Each row is a point on a tangle of strands that fork, close into loops and nearly touch. The rows are in no order.
Two points are linked if the straight distance between their rows is under 41.7. Some points are linked to none.
j232: [ 18   6  -8  -4   2  -6  -2  27   6 -12  17  17 -11  -5  22  -7  15 -20
 -20  -5]
j56: [-14 -18   1   6  33  -8 -32 -23 -24  18 -18  12  17 -11  -4   5   3  -4
   0  -4]
j386: [  7  -2  -5  -2  -7   5  -7   2  35  -2  11   2   1   8 -21 -10  -8 -10
  -1  -4]
j558: [-29 -18  25   2  20   3  -9 -14 -15  23 -31  13   7 -16  -4  66  -8   1
   8  -7]
j980: [ 16 -10 -18   7   1 -14  -8  -1   5  -2  -5  -8  17   2  -4 -38 -14   8
 -11 -16]
j734: [ 13   1  21  -5 -14  -3  23  10  22  18  44 -41  11  35   8 -19 -31   3
  15  21]
j722: [ 10  42 -10  -5 -33   3  15  15  29  -2  39   2   5  28 -18 -22  11  12
   6 -11]
j923: [ -2  41 -19  10  -8 -23  21  -4   0  -9   6  17   6  -2 -17 -25  24  45
   2 -16]
j282: [-21 -20   0   8  21 -15  -6 -33 -35  -2 -29 -10  -5 -14 -10  -8  10   6
  15  17]
j712: [ -4 -20  14   5   8  15  -4 -10  15  12 -22  14   0 -20  -5  48  -4  -5
   3 -12]
j295: [ 14 -13   5   7  -7  -3  30  13  28   3  11 -24   1   5 -16  -6  -9  29
  15  -1]
j28: [  0 -10  15  -2  -3  25   4   1  29  12  -7  15  -7 -11  -3  53  -6 -19
  -3 -10]
j402: [-38   8  10   2  24  -2   2 -32 -10  11 -32  -4 -17  -7 -35  17  36   2
  20  24]
j54: [-13  -2   2  12  11 -17  22 -17   0  -5 -22  -9  -2 -17 -37  -6  11  29
  14   8]
j102: [-31  30  11  -6  37   3 -13 -20 -20  30 -15  23   5  -2 -22  16  65  18
   8  11]
j447: [ 16   6  19 -13 -14  23   8  -1  40  -3  17   0 -11  16   2  27   5 -29
   4   3]
j339: [-18   1  17   5  42 -22 -35 -32 -35  31  -7   4   9  -1   4   6  36   5
   6  16]
j965: [-30 -34   6   4  -4  10  -4 -15 -21  -6 -30   4  -3 -24 -10  40 -30  -4
  11   1]
j254: [ -5 -25   8  12 -24  21 -14 -12  18   6  -8  -9   6  -1  -3  19 -45 -18
  -2 -10]
j524: [ 14   1  12 -11  -8  22   2   2  35   1   7   9 -14   3   7  40  -2 -21
  -5  -3]
j624: [ 21  28  -6 -16   5  12   2  25  28   1  17  27  -8   4  -1   2  36 -12
 -15 -10]
j947: [  0 -14  -7  -1  -9   2  18  12   1 -11  27 -18   3  -4 -14 -31 -15  23
  11   1]
j541: [ 22  38  -4  -6 -17   3  36  27  32  -6  29   5  -9  13  -4  -9  27  27
  -6 -10]
j235: [  2 -27   6   1 -33  23 -11  -1 -21   3 -23   2   1   0  22  25 -45 -21
   1 -24]
j133: [ 26  -9  -5  -3  -8  -5 -11  18  16  -4   5  -4  -2  22  28  -3  -3 -34
 -20  -4]
j306: [-22  31 -15  -1  -8   3   4 -18   3  -5  -8  22   1  -2 -43 -20  26  27
  10  -4]
j833: [ -3  48 -14   7  -5 -29   0  28 -16 -17  16  13 -14 -16  21 -41  -3   5
 -31 -21]
j575: [ -7   0  -3  -4  20   1   4  -5  -8  -3 -14  16  -7 -25 -18   1  25   7
   4   6]
j8: [ -5   2   6  -8  11  26   9   0  23   1  -9  18 -11 -14 -16  30  20   4
   4   3]
j328: [  6 -35 -20  -5   3  15 -27   5 -37  -4 -22   3   9  -3  31   0 -27 -17
  -3 -11]
j850: [-18   4   8  -1  23  26  -6 -12  17  16 -16  15  -1 -15 -26  41  24   6
  -1   5]
j837: [ 23 -18  -6   2 -33  17  -9   3 -12  -5 -13 -24  11  31  37   1 -48 -31
  -2  -6]
j618: [-35  21  16   6  22 -21 -13 -37 -29  25 -17  -9 -11  10 -16   5  65   3
  19  20]
j250: [ 24 -11  16  -3 -23  -1  12  16   1   5  17 -41  12  48  29 -18 -42 -11
  11  22]
j398: [ 22  23  20 -12 -13 -19  21  12  18 -13  33 -25   7  58  12  -9  -7 -24
   4  28]
j377: [ 13 -15  15 -11 -39  17  -4   1  -5  -2  -3  -3  -1  21  31  31 -35 -42
   8 -13]
j658: [ 28 -23   1 -10 -21   6  -1  13   0 -14   0  -7  -7   8  35   8 -21 -23
  -5  -1]
j456: [ 27  -2   9  -8 -14  -9  19  24  -6   6  28 -48  12  44  34 -36 -26  -3
   4  21]
j579: [-14  25 -19  -6   5   8  -6  -7   2  -5   2  25   5  -3 -37 -22  28  12
   5  -9]
j771: [  7  14   0  -8 -14  18  21  20  32  -6  29  -2  -7  13 -24  -4   6  20
  11   6]
j438: [-15  46  -1   3  15 -34  -2  -4 -32  -2   1  18  -8 -35   4 -20  35  16
  -9  -5]
j499: [ -8  -5 -12  -6  28  -7 -29 -13 -19   9 -13  15  12 -10  -8 -12  12  -9
  -6  -7]
j419: [ 15   0 -25   8   3 -10 -18  10  -8  -3   0  -4   8   5  22 -37 -15 -16
 -28 -14]
j293: [-26  32  -4 -11  15  -4   3 -19 -29  -4 -15  23 -11  -9 -27  -2  55  16
  16  11]
j241: [-13 -26  -4  -5   1  20  -5   1 -12 -12  -4   9  -8 -17  -5  27 -18  -7
  12  -1]
j304: [ -3 -22  13   3  33  -2 -15  -1 -11  25 -24  18  13 -10  15  47  12   3
  -6  -9]
j789: [-40  12  -8  -9  19   4 -12 -22 -12   4 -16  16 -10 -10 -38   1  24  10
  15  16]
j47: [  6  28 -14  12  -2 -26  10   4  -4  -9   3   7  10 -14  -5 -34  16  32
  -8 -16]
j702: [-33  -2  -4   3   9   7  15 -16   9 -11 -27  -1 -17 -17 -46  15  10  17
  20  25]
j292: [ 16 -22   0   1 -38  19  -1  -1  -2  -5   3 -31   7  30  22  -6 -53 -17
   2  -1]
j773: [ -7 -29   8  14 -23  15  14  -2  21  -4  10 -24  -1  -2  -7   7 -43   8
   7  10]
j67: [ 20  23  -3   8 -17 -20   5  35  -8 -15  29 -28  -6  38  41 -44 -16 -26
 -26   9]
j889: [-16  -2   9   9 -23  28  12  -3  40  -6  24 -15  -9  -5 -25  13 -24  12
  10  24]
j341: [ 26   3  20  -7 -20  -4   1  -2  22  -6  15 -21   2  45  25  11 -22 -42
   0  16]
j909: [-43 -12  14   4  20  10  -7 -26  -8  11 -31  11  -8 -25 -25  52   7  -3
  15  15]
j134: [  6 -17 -21   1  15   1 -27   8 -36  -5 -13   5   3 -15  39 -26 -15 -16
 -23  -4]
j882: [-28  -9  -5   6 -20  29   8  -6  30 -13   9  -2 -13 -14 -29  23 -26   4
  10  19]
j939: [ 22 -19  -8  -1   5  -2  -7  13  -1  -2  -9  10   1  -4  33   4  -1 -15
 -15 -12]
j229: [ 25  30  14 -14 -14   5  36  21  33  -3  44 -19  -8  27   0   1  10   6
  12  12]
j530: [  4  -6  35  -3 -35   9  21   3  27  10  28 -40   5  17   7  21 -51  -1
  14  28]
j337: [ -3 -30   5  -6  -1   8 -19   3 -18  11 -16  12  10  -4  21  36 -22 -16
  -2 -17]
j546: [ 11 -10 -13 -11  -7  11   3  19  -2 -22  28   2  -6  -2   7  -9  -9 -16
  -4   2]
j59: [-17  -2  -5   0 -10  27 -12 -10  28  -5   3   9   0  -9 -38   4 -11  -9
   7   0]
j989: [ 14   9 -11  -2  18 -12  -9  22  -3   3   6  18  -5 -16  22  -5  20 -11
 -22  -9]
j742: [ -5   8 -15  -6  18  -5 -22   1  -9   5   1  18   7 -12  -5 -23  14 -11
 -10 -13]
j41: [  5  16 -23  -3  10  -9 -21   9   2  -1  10  18   6  -1  -2 -26  12 -14
 -23 -20]
j713: [  8  14  -6  -3  10 -14  21  12  -9 -16  -2  14 -13 -28   0  -9  35  23
  -8  -2]
j852: [ 21 -20  -6   0  13  -7 -15  13  -8  16 -24  13  10 -13  39  14  -4 -10
 -18 -14]
j820: [ 23 -39  -2  10 -17   3   8   4   3  -4 -27 -13   3  -8  21   3 -27   6
   2  -7]
j165: [  6  23  -2  -5  33 -19  -8  19 -10   7   1  23  -1 -19  19   0  32   4
 -30 -12]
j179: [ 12 -14 -18   4  -7   1   9  13 -10 -12  17 -25   9   7   8 -48 -29  11
  -3  -5]
j497: [-23 -29  13   6 -18  19  -4  -8  -9  -5 -20   2  -6 -21  -5  46 -35  -6
   6 -11]
j859: [ -2 -19  -4  10 -12  15 -13  -2  21  -7   4 -12   7   9 -17  -9 -36  -4
   5  -6]
j271: [ -4 -32   9  -6   9  14 -15   5 -21  21 -11  22  11  -4  23  53 -16  -4
  -1 -23]
j476: [ -3  33 -17   4  10 -24  -9  19 -27 -11   5  15  -8 -27  19 -38   3  -5
 -35 -14]
j901: [ 26   7  -4  -3 -16 -19   5  24   4 -18  28 -20  -1  33  30 -33  -8 -23
 -12   2]
j467: [ 31  26  -4   1 -11   8  27  20  41   1  16   6  -4  14  -7   1  33  13
  -7  -7]
j791: [ 19 -29 -15   8   2   4  -4   3 -28  -9 -25  -8  10 -15  20 -19 -23   9
  -4   3]
j503: [-27  15  -5  -4   9  15   0 -17   9   4 -16  17  -9 -10 -48  -1  27  18
   9  17]
j710: [-21 -10   3   4 -15  31 -11 -10  22 -15  11   4 -10 -12 -34  18 -21  -7
   6  10]
j687: [ -3 -16  -2  -3  15   3   9  -7   4  -6 -18   8  -7 -27 -13  13   7   3
   2   2]
j672: [ -9  15  -6  -5  -9  22  18   5  33  -7  13   0  -8  -1 -38  -6  14  28
   9   6]
j478: [-14   5 -10  -7   3  26  -9  -2  16   0   5  20  -3 -10 -32   2   6   1
   0   2]
j766: [  4  22 -19  -5 -19  -7  12  25  -2 -18  47 -12   2  18   4 -44  -4  17
   3 -10]
j603: [ 28 -20  -1   1 -22   8   3   5   9  -1   8 -31   6  21  18 -20 -42  -1
   6   7]
j960: [ 28 -19 -18   8  -9  -2  -4   4  10  -2   0  -8  12  11  13 -27 -22  -3
 -10 -10]
j933: [  0  17  -3   9   7   0  27  -8  27  -2 -18  11  -2  -8 -40   1  24  35
   4   0]
j312: [ 17  18  10 -11 -19  12  12   3  41  -5  24   0  -7  27   0   9   6 -29
   0   9]
j856: [-16  -2  -7   1   3  12  17  -6  12 -12  -6   4 -10 -17 -40   8   5  20
  14  18]
j318: [ 11   0   3 -10   6  22   6  10  27  -4   5  17  -7  -8  -5  18  21  -6
   0  -1]
j223: [ 20  -4  -4  -1   5  -9  19  15  -8 -16   4   3 -12 -26   7 -15  15  20
  -4   0]
j103: [ 18  14   0 -12 -13   3   8  10  34  -9  29   1  -5  20  -6  -7  14 -10
   1  -3]
j700: [ 25   9 -14   8  -8 -16   9  28   4 -14  18 -12  -7  14  30 -37  -5 -11
 -22  -5]
j697: [ 34  22  21 -16 -13  -6  30  16  31  -8  34 -18  -6  35   9   3  10 -12
   9  19]
j578: [ 18  -8 -10   1 -14  -8  17  24  -5   0  30 -37   9  20  20 -53 -28  11
  -5  -4]
j15: [  7 -34 -14  -6 -15  22 -17  -1 -29  -2 -22  -2   6  -4  26  13 -43 -13
   2 -15]
j560: [ 27 -13 -12   3 -21  -1 -20  15 -10  -1  -5  -7   3  24  50  -5 -24 -36
 -20  -3]
j273: [ 15  47   6 -14 -24 -11  31  27  20  -4  53 -12   1  42   4 -22  15   9
   3   3]
j549: [-12 -31  -4   2 -23  31  -7 -10 -11 -15  -6 -13   4   0   4   5 -56 -13
  10  -5]
j307: [-48   3   2   0  12   3   5 -27   1   5 -29   1 -19 -18 -44  22  12   5
  19  29]
j211: [ -2  38 -11  -8   1   4  15   1   6  -2  -6  33   0  -3 -17  -7  48  26
  -5 -11]
j728: [-19  12 -18  -1  13   2 -22  -9 -11  -3   0  22   8  -7 -31 -26  19  -2
  -1 -10]
j570: [ 20 -19 -11   6   6 -16   4   3 -18  -5 -21  -4  -3 -21  14 -21  -6  16
  -6   6]
j568: [  1  -8 -16  -1  22  -5 -23  -5 -42  -3 -11  -1   4 -18  23 -32  -3  -5
 -18  -1]
j287: [-37 -16  30   5  41 -12 -20 -30 -39  41 -12 -13  -1  16   9  42  26   5
  19  22]
j847: [  7 -12  27   2 -43  12  16  -2  29  -4   6 -23  -6   7  11  43 -40 -15
   5  10]
j300: [  9  24 -24   6  -6 -14  -5  14  10  -9  20  12   6  13   9 -30   7 -19
 -21 -22]
j629: [-13 -14  -5   4  28  -8 -26 -20 -49  -3 -19  -2   5 -22  11 -24   0  -3
  -8  -2]
j303: [-28  -6  21   7  35 -12 -14 -36 -21  27 -27  -3  -3  -7 -11  28  31   4
  17  15]
j266: [ 27  -2   5  -3 -16  -3  -3   6  26  -6  11  -9   6  32  28   3  -8 -38
  -4   1]
j615: [  3  16   5   2  41 -21  -6   1 -16  15 -10  21   5 -28   9   9  45   2
 -18  -7]
j104: [-10 -20 -10  -8  17  14 -33  -2   0  13   2  19  11  -3  -2   8 -12 -21
  -3 -18]
j335: [ -7  21   5   2  30 -31 -21  -9 -42  13 -10   8   2 -28   8 -19  33   7
 -14  -2]
j508: [ -2 -11   3  -9 -10  21 -20  -7  20   1   8  13  -4   2  -9  26 -23 -29
   3  -5]
j576: [-33 -17   2   0  17  11  -6 -19 -11  -2 -24   6  -9 -23 -22  31  -3  -1
  19  13]
j748: [-32 -10  26   5  29 -18 -27 -31 -49  28  -9 -12  -2   5  21  25  34   4
  20  22]
j729: [-20  16  17   0  45  -4 -15 -21 -16  34 -17  18   7  -1 -17  25  49  19
   1   5]
j778: [ 22 -12  15   1 -21   6  16   4  35  -1  20 -24   2  21   5  -5 -22   0
   9  10]
j968: [ -5   8   4   7  14   9  13 -13  25   5 -23  18  -4 -17 -39   3  40  21
   1  -3]
j792: [ 14   8  -7   1 -11 -15  30  22  16  -3  22  -9   2   7  -4 -25   8  30
   0  -7]
j76: [ -8 -10  20  -1 -29  17  16  -3  26  -5  34 -30   0  12  -1  11 -46  -5
  18  25]
j770: [  0  23 -15   7  16 -29 -14   6 -30 -12  -7   7   1 -21  16 -49   0   5
 -31 -10]
j874: [-20 -10  -5  -1  23 -16 -16 -26 -43  -3 -17  -6  -1 -18  -8 -17  15   0
   8   9]
j891: [  3  -3 -12   4   4  -5   2  -3   5 -11  -2   7   5  -8 -12 -20  11   7
   2  -5]
j355: [ -8  -2  -2  10  -4  13  16   0  28  -7   0  -3  -6  -7 -33   4  -4  24
   8  10]
j790: [-17  13   0  10   9 -17  26 -23  -7  -4 -27  -7  -7 -10 -38 -11  34  28
  19  10]
j509: [ 11  -5 -11  -6  25 -11 -31  20 -34   8  -7  13   5 -22  36 -12  -9 -14
 -34  -4]
j222: [-25  46  -6  -5   7   0   7 -13 -11   0 -20  31  -5  -6 -35  -9  56  26
   5   1]
j340: [-43  21   5   2  25 -15 -16 -30 -31  13 -14   5 -10   6 -27  -3  52   4
  24  16]
j50: [ -4 -32 -11  -9  14   5 -28   1 -54   3 -24  10  13 -14  36   9 -14  -9
  -7  -5]
j807: [  3  47 -18   1 -13 -24   9  31  -4 -25  35   5 -11   0  23 -38   2   6
 -28 -17]
j491: [-20 -29  10   8  17 -13 -19 -43 -41  12 -42 -12   2 -11  -2  10   1   0
  16  14]
j120: [  0 -12   6  -5 -15  22  -2  -2  24  -9  22  -5  -4  13  -2  14 -27 -27
   6   2]
j675: [  9 -31  -4  -6  -3   8 -28  12 -22  16 -14  14  11   5  37  29 -25 -23
 -11 -23]
j418: [  7  41 -19  -4 -21 -15  15  30  -6 -15  39  -2  -4   9  17 -40   0  17
  -9 -16]
j352: [ -7  -6  26  16 -37  22  10  -9  34  -1   4  -9  -6  -6   0  46 -35 -16
  -2   0]
j890: [-23  14  -4  11  21 -19 -22 -31 -41   3 -12  -6   2 -12  -8 -27  32   1
   4   1]
j545: [  5 -30   1   0 -42  32  -5  -5 -10  -8  -9 -13   3   7  14  15 -56 -22
   5 -11]
j684: [ 12  30 -13  11 -16 -20   4  22  20  -9  26   3   3  28  15 -34   7 -19
 -20 -14]
j465: [  7  21  -9 -10   9  11   3  18  18  -1  10  22 -14  -9  -4   9  30  -1
  -6  -4]
j245: [  6  15  -5 -10 -16  16  -5   8  35   0  18  12   0  15 -24  -3   6  -7
   2  -2]
j371: [ 13  20  12 -14 -20  13  36  27  35  -3  41  -9 -12  22  -7  -9  12  23
  17  13]
j113: [-16  33 -20   5   6 -25  -3 -15 -24 -12  -1  16   7 -13 -14 -39  20  19
  -5 -10]
j759: [ -3  -5 -17 -17  10  16 -28   1   6  -5  10  18   2   2   4   0  -4 -25
  -4 -17]
j394: [ 18 -28  -7 -11 -11   9 -17  16 -18   0 -10   7   3   8  44  19 -18 -30
  -9 -18]
j37: [ -7 -24  -1 -10  16  14 -11   2 -20  -8  -7  16   1 -19   5  22  -3  -6
   5  -5]
j344: [ 12  51  -6   4 -25 -28  23  32  18 -18  36   1  -7  23  25 -18  15   8
 -18 -11]
j224: [  3 -33 -11  12   0  -2  -3 -15 -20 -10 -33 -17   6 -15   1 -23 -26  16
   6   2]
j880: [ 20  -9 -11   6   1 -20  19  11 -10 -17  -6 -12  -3 -18   6 -23   5  25
  -6   5]
j488: [ 15 -23   4  -9   4  18   1  13   5   0  -3  14  -7  -8  20  40  -8 -15
  -4 -17]
j735: [-48  -1  12   2  32  14  -9 -20  -6  24 -23  17  -5 -10 -26  59  12   6
  12  18]
j255: [ 10  38 -20   0 -23 -13  10  18  24  -9  29  11   3  22 -10 -30  13  11
 -11 -18]
j462: [  9  -1  -4   5  -2  -8  29  10  18   1   8 -11   4  -3 -24 -15   6  32
   7  -6]
j995: [ 34 -17 -15   4 -15  -2   0  22  -7  -6 -17 -11   3   1  39 -16 -19  -2
 -11   2]
j425: [ 18  21   7   1  -6  17  26   8  48   3   6   8  -5   1 -23   6  22  14
  -3  -6]
j910: [  2 -22   6  12 -15   9  20   4  29  -5  10 -23   0  -6 -15  -2 -23  14
  13   9]
j763: [  3 -26   7  -1   1   7  17  -4  11  -7 -22   5  -6 -26  -6  28  -6   6
   8   4]
j647: [ -6  13  -2  14  14 -38  -3 -14 -27  -4 -17   0   4 -24   0 -36  22  16
  -2  -4]
j5: [ 17   6   6   0  -4  20  13  11  44   0  -1  11  -6   0 -13  15  17  -1
  -6  -1]
j580: [ -7 -26  -8  -7  17  -1 -18  -3 -37  -3 -15  14   7 -18  17   8 -10  -7
  -2  -3]
j623: [ 19  -7 -11   2  -2  -8 -16  22   2  -5   0   0  -1  14  44 -13  -9 -38
 -26  -9]
j443: [-32 -20  11   7  25 -11 -16 -38 -30  20 -35  -4   0 -11  -8  26   6  -1
  19  12]
j635: [ -6  -2 -14 -12   3  23 -16   5  13  -1  17  18  -2  -4 -17   4   9 -18
   1  -6]
j413: [ 29   2  20  -4 -23 -13   8  -3  13 -13   7 -31   6  54  28   2 -33 -37
   8  23]
j846: [-22  11   8  -3  36  13  -2 -13   6  21 -25  15  -3 -16 -29  35  40  14
   3  13]
j276: [ 24   1  -5   0 -13 -13  32  27  11  -9  31 -20   1  12  13 -26  -2  14
  -2   3]
j776: [-31 -20   1  13  -8  17  -6 -15  14   0 -18   4   0 -18 -24  24 -35   0
   4   5]
j979: [  5 -32   8  10  -6  13  16  -4  11  -6 -19  -8 -11 -19  -4  17 -22   9
  10  -6]
j471: [ -9  46  -8  -5  12  -8   5  -4 -16   1  -9  26  -2 -15 -15  -6  54  23
  -7  -3]
j219: [  6  43   7 -14 -27   0  25  13  31   5  42  -3   3  40 -10 -21   4  13
  11   0]
j225: [ 20   4  -9 -12  -3   2   4  19  11 -22  28   7 -11   8  22 -13   8 -22
  -6   0]
j42: [ 23  40  -4  -4 -17 -12  29  33  15 -13  33   6  -4  17   9 -20  21  17
  -5  -5]
j329: [ -8 -29  -6  16   5  -2  10 -20  -7  -2 -34 -16   4 -20 -17  -9 -22  18
  10   8]
j135: [ 19   3  19  -3 -25  11  13  -1  43   0  21 -20  -4  22  -1  16 -27 -15
   9  17]
j839: [-33  16  18   8  39 -32 -37 -26 -46  32  -3  -5   4  -1   9  -7  39   6
  -2  16]
j310: [-17  37 -17   1 -15 -12  17  -7  -6 -11  -3  20  -1  -5 -32 -21  33  40
   8  -6]
j274: [  3 -20  -8  -7 -13  21  -1   9   2 -20  22  -1  -3   0  -2  -7 -22  -6
   6   2]
j998: [ 10  32 -10  -6  -6  -4  21  12  18  -7   3  18   1  -3 -21 -13  37  28
  -3 -15]
j89: [ 34 -26  -2  10 -11  -7  11  14   2 -10 -18  -8   1  -5  30  -4 -15   4
  -8  -5]
j673: [-20 -10  11   3  39 -23 -36 -31 -34  32 -18   5  14  -1   1   9  13   5
  -3   3]
j454: [-25  -7  28   0  48 -12 -23 -21 -39  31  -5   4   8   6   1  44  26  10
  10  19]
j670: [-12  19  -3   7  16 -20  12 -23 -12   0 -18   7  -7 -17 -27 -19  42  24
  12   0]
j320: [ -4  38   4   5  20 -35 -11   3 -38   0  -1  15  -9 -35  17 -24  30   5
 -22  -2]
j384: [ 12 -15  -2  -9 -24  17 -18   9 -11  -4  -4   0   2  22  34  24 -31 -43
  -2 -16]
j544: [ -7 -28   3  13 -32  26   8  -7   8  -4   5 -35   0   1  -4   3 -63   4
   9   8]
j473: [-16  14  -6 -11   3  24  -4  -2  18   7  -4  29  -2  -3 -45   5  29  10
   5   4]
j263: [-34   7  -2  -4  31  -7 -25 -26 -24  12 -13  12   1  -6 -28   0  37   1
  13  11]
j301: [-16 -19  -2  -5  19   3 -27 -13 -10  18 -13  14  15  -7  -7  21  -9 -11
   5 -11]
j286: [-14   8   5  -2  32  -4  -2 -13  -8   6 -22  17  -5 -18 -22  14  42  16
   7   8]
j896: [-13   4  15  -3  44 -12 -19 -11 -17  22 -11  20   8  -8  -3  22  36  13
  -6   1]
j77: [ -2 -18 -18   2   7   7 -13 -11 -19 -12  -9  -3   9 -11 -10 -26 -13  -3
   1  -3]
j55: [ 21  -7  -5   3  -7  -8  10  11  20  -8   9  -4  -2   1   9 -11   1   0
  -6  -6]
j184: [ -2 -18  -5  11  10 -16  14 -12  -1  -4 -24 -14   4 -13 -23 -21   1  25
  14  10]
j895: [ -9 -19  18   9 -21  21   7  -2  30   0 -10   3  -7 -15  -6  48 -25 -14
   1  -5]
j857: [  9 -37  -1   9 -10   6   0  -6  -1  -4 -29  -6   1 -13   2  10 -33   9
   3  -3]
j485: [ 11  32 -14   0  -8  -5  11  13  20  -5  11  16   1   1 -13 -22  21  14
 -12 -14]
j701: [ 24  -2  -3   4 -13 -13  18  26   0   9  30 -40  15  41  23 -46 -24   3
  -3   5]
j922: [ 18  20 -13  11 -15 -30  11  32   8 -10  20  -7  -2   7  26 -47  -2   8
 -30 -13]
j124: [-21  32  17   7  34 -29 -32 -25 -46  22  -1   5   0 -19  10 -20  36   8
 -11   6]
j444: [ 33 -16  -4   4 -16  -2   1  12  10 -10   9 -21   5  21  22 -23 -24  -2
  -3  -5]
j92: [ 14 -23   8   0  25  -2 -14   3 -17  19 -23  16   7 -13  24  27   2  -5
 -11 -12]
j949: [-23   4 -15   1  11  -1  -9 -21 -13  -9 -10   6   3 -10 -36 -27  12   6
   9   0]
j680: [-10 -32  11   7 -32  17  -6   1 -20   7 -29   1  -2 -12   7  46 -41 -10
   2 -26]
j548: [  5 -25 -14   3  -6  10   0   4  -1 -15  10 -25  13   4  -1 -32 -40   4
   0  -1]
j26: [ -6  36  -7   1  15 -24  -1  -1 -20  -8  -2  23   0 -28  -9 -12  44  16
  -9  -7]
j772: [ -3  -2   1  -3  32 -13 -11  -7  -9  23 -13  24   9 -20   4  18  30   2
  -5  -1]
j449: [-29  -9   3   5  20  -9  -3 -35 -20   0 -34  -9 -10 -12 -25   7  22   4
  28  24]
j538: [ 14  29 -20  13   3 -35   6  16  -4  -9   5   3  -2 -10  11 -39  12  19
 -23 -20]
j831: [-36 -12  23  -4  34   5 -11 -18 -23  23 -20  13   6  -9 -10  63   7  12
  11   8]
j849: [ 28 -21 -16   4 -32  14 -13   8 -15  -2 -24  -8   6  20  46  -5 -35 -30
  -7 -14]
j439: [-18 -19   8  13 -39  26  -4 -14  19  -2 -10 -11   2  -9 -10  28 -54  -6
  -4  -6]
j463: [  4 -27  -2  -9  -9  22   0   1  -6 -19  -1  -2  -3 -10   4   6 -27  -8
   7  -2]
j421: [ 16 -22   3   1 -15  13 -17  -3  23  12 -11   6   6  13  13  25 -25 -30
  -6 -18]
j265: [-27 -32   7  -5  13  10  -4 -21 -31  -2 -30   1  -1 -24  -9  31 -10  -6
  16   4]
j107: [  0  12   3  -5 -20  -7  20  22  16  13  45 -27  12  27  -6 -37 -11  25
  12  -8]
j984: [ 15  31  -2  -5 -18 -14  20  22  15  -9  44  -9   5  41  10 -26   9  -9
  -2   4]
j86: [  7 -12  27  11 -38   9  11  -2  30   1  10 -32   6  20  13  24 -55  -9
   6  14]
j666: [ 29 -13  12  -6 -33  -2   5  -1   6  -5  12 -34   8  49  34 -13 -42 -26
   3  18]
j209: [ 19  23 -12  13  -8 -34  12  30  -4 -11   9  -3  -5 -11  24 -42  -3  19
 -25 -19]
j169: [ -1 -23 -10   8  -3  10   3  -7  14  -3   1 -20  11   3 -15 -24 -37   8
   6  -3]
j692: [ -5 -13  12   4  31   7  -3 -13   2  23 -25  19   3 -16  -1  47  10   0
   0  -9]
j498: [ -8   9  -8   9  14 -24   5 -21 -19  -6 -18   1   0 -15 -15 -23  24  20
   2   3]
j351: [ -1  29 -12  -4  12   6   9  -7  17   5 -16  25   1  -7 -31   4  49  19
  -8  -9]
j746: [ 21   0  17 -11 -16   0  22  13  22   2  34 -29   0  34   6  -9 -22  -3
  15  18]
j699: [-38   6  22   9  28  -8  -5 -42 -10  33 -32  -8 -13  -1 -26  34  37   9
  22  22]
j945: [ 13  -3 -11   0  22 -11 -22  29 -19   6  -5  21  -5  -8  47  -3  -3 -21
 -31  -8]
j366: [  3 -21  -9   7 -12   9 -13  -6  12   2  -7  -4   5   1  -4   1 -29 -13
  -4 -15]
j644: [-16 -16   2  -3  -6  24 -20  -6  13   9  -7  14   4  -3 -12  38 -21 -24
   1 -14]
j185: [ -2 -16  10  -5 -28  23   2  -2  19 -12  31 -14  -3  12  -1   9 -39 -16
  12  14]
j741: [-22   8   8   4  29 -20  -3 -24 -37   6 -18   2 -14 -16  -5   4  54  10
  12  15]
j620: [ -2   2 -12  -8  -7   0  20  21  -2 -17  40 -14   5   7  -8 -34  -8  28
  10  -2]
j887: [ 29  20  26 -19 -15 -13  29  13  29   0  25 -27  -2  47  15   7  -7 -19
  10  30]
j426: [-17 -23  21  -6  15   8 -10   0 -19  20 -21  19   6 -12   6  70  -9  -1
   3 -18]
j161: [  7  18 -11   6  14 -24   1  -6 -28 -13 -11   2   0 -24   6 -33   8  10
 -21  -5]
j743: [ 18  23   1  -3 -14 -18  16  21   8 -14  45 -26   0  43  25 -32  -2 -17
  -9  13]
j239: [ 21   8  29  -9 -23   4   5  -7  36  -6  16 -17   2  32  12  21 -33 -39
   6  18]
j870: [-21   8  29   3  49 -19 -28 -24 -35  35  -2   4   4   6   4  29  43  14
   1  17]
j45: [ 14 -19  20  -1 -30  16   5   1   8  -6   0  -3  -4   6  20  41 -35 -33
   3 -12]
j619: [ 20   1   7  -5 -16   1  26  25  22  -4  45 -22  -1  17   1 -18 -10  12
  13   7]

A tip is a point with one link. Name the tips that can be reached along the links from each point below, in the order of the rows.
j666 => j980, j734, j544, j439
j497 => j102, j549, j45
j303 => j398, j890, j945
j89 => j624, j344, j995
j304 => j386, j939, j644
j54 => j947, j713

A fork is a point with three links, a tip a point with one. Leave the first point through the second and follow the links. Name the first fork or tip that comes.
j498; j647 => j947
j102; j729 => j235
j398; j887 => j402
j560; j849 => j980
j666; j250 => j439

How many points has the smallest loop of links through each point below? Write none if it is on no loop.
j402 => 7
j968 => none
j729 => none
j874 => none
j560 => none
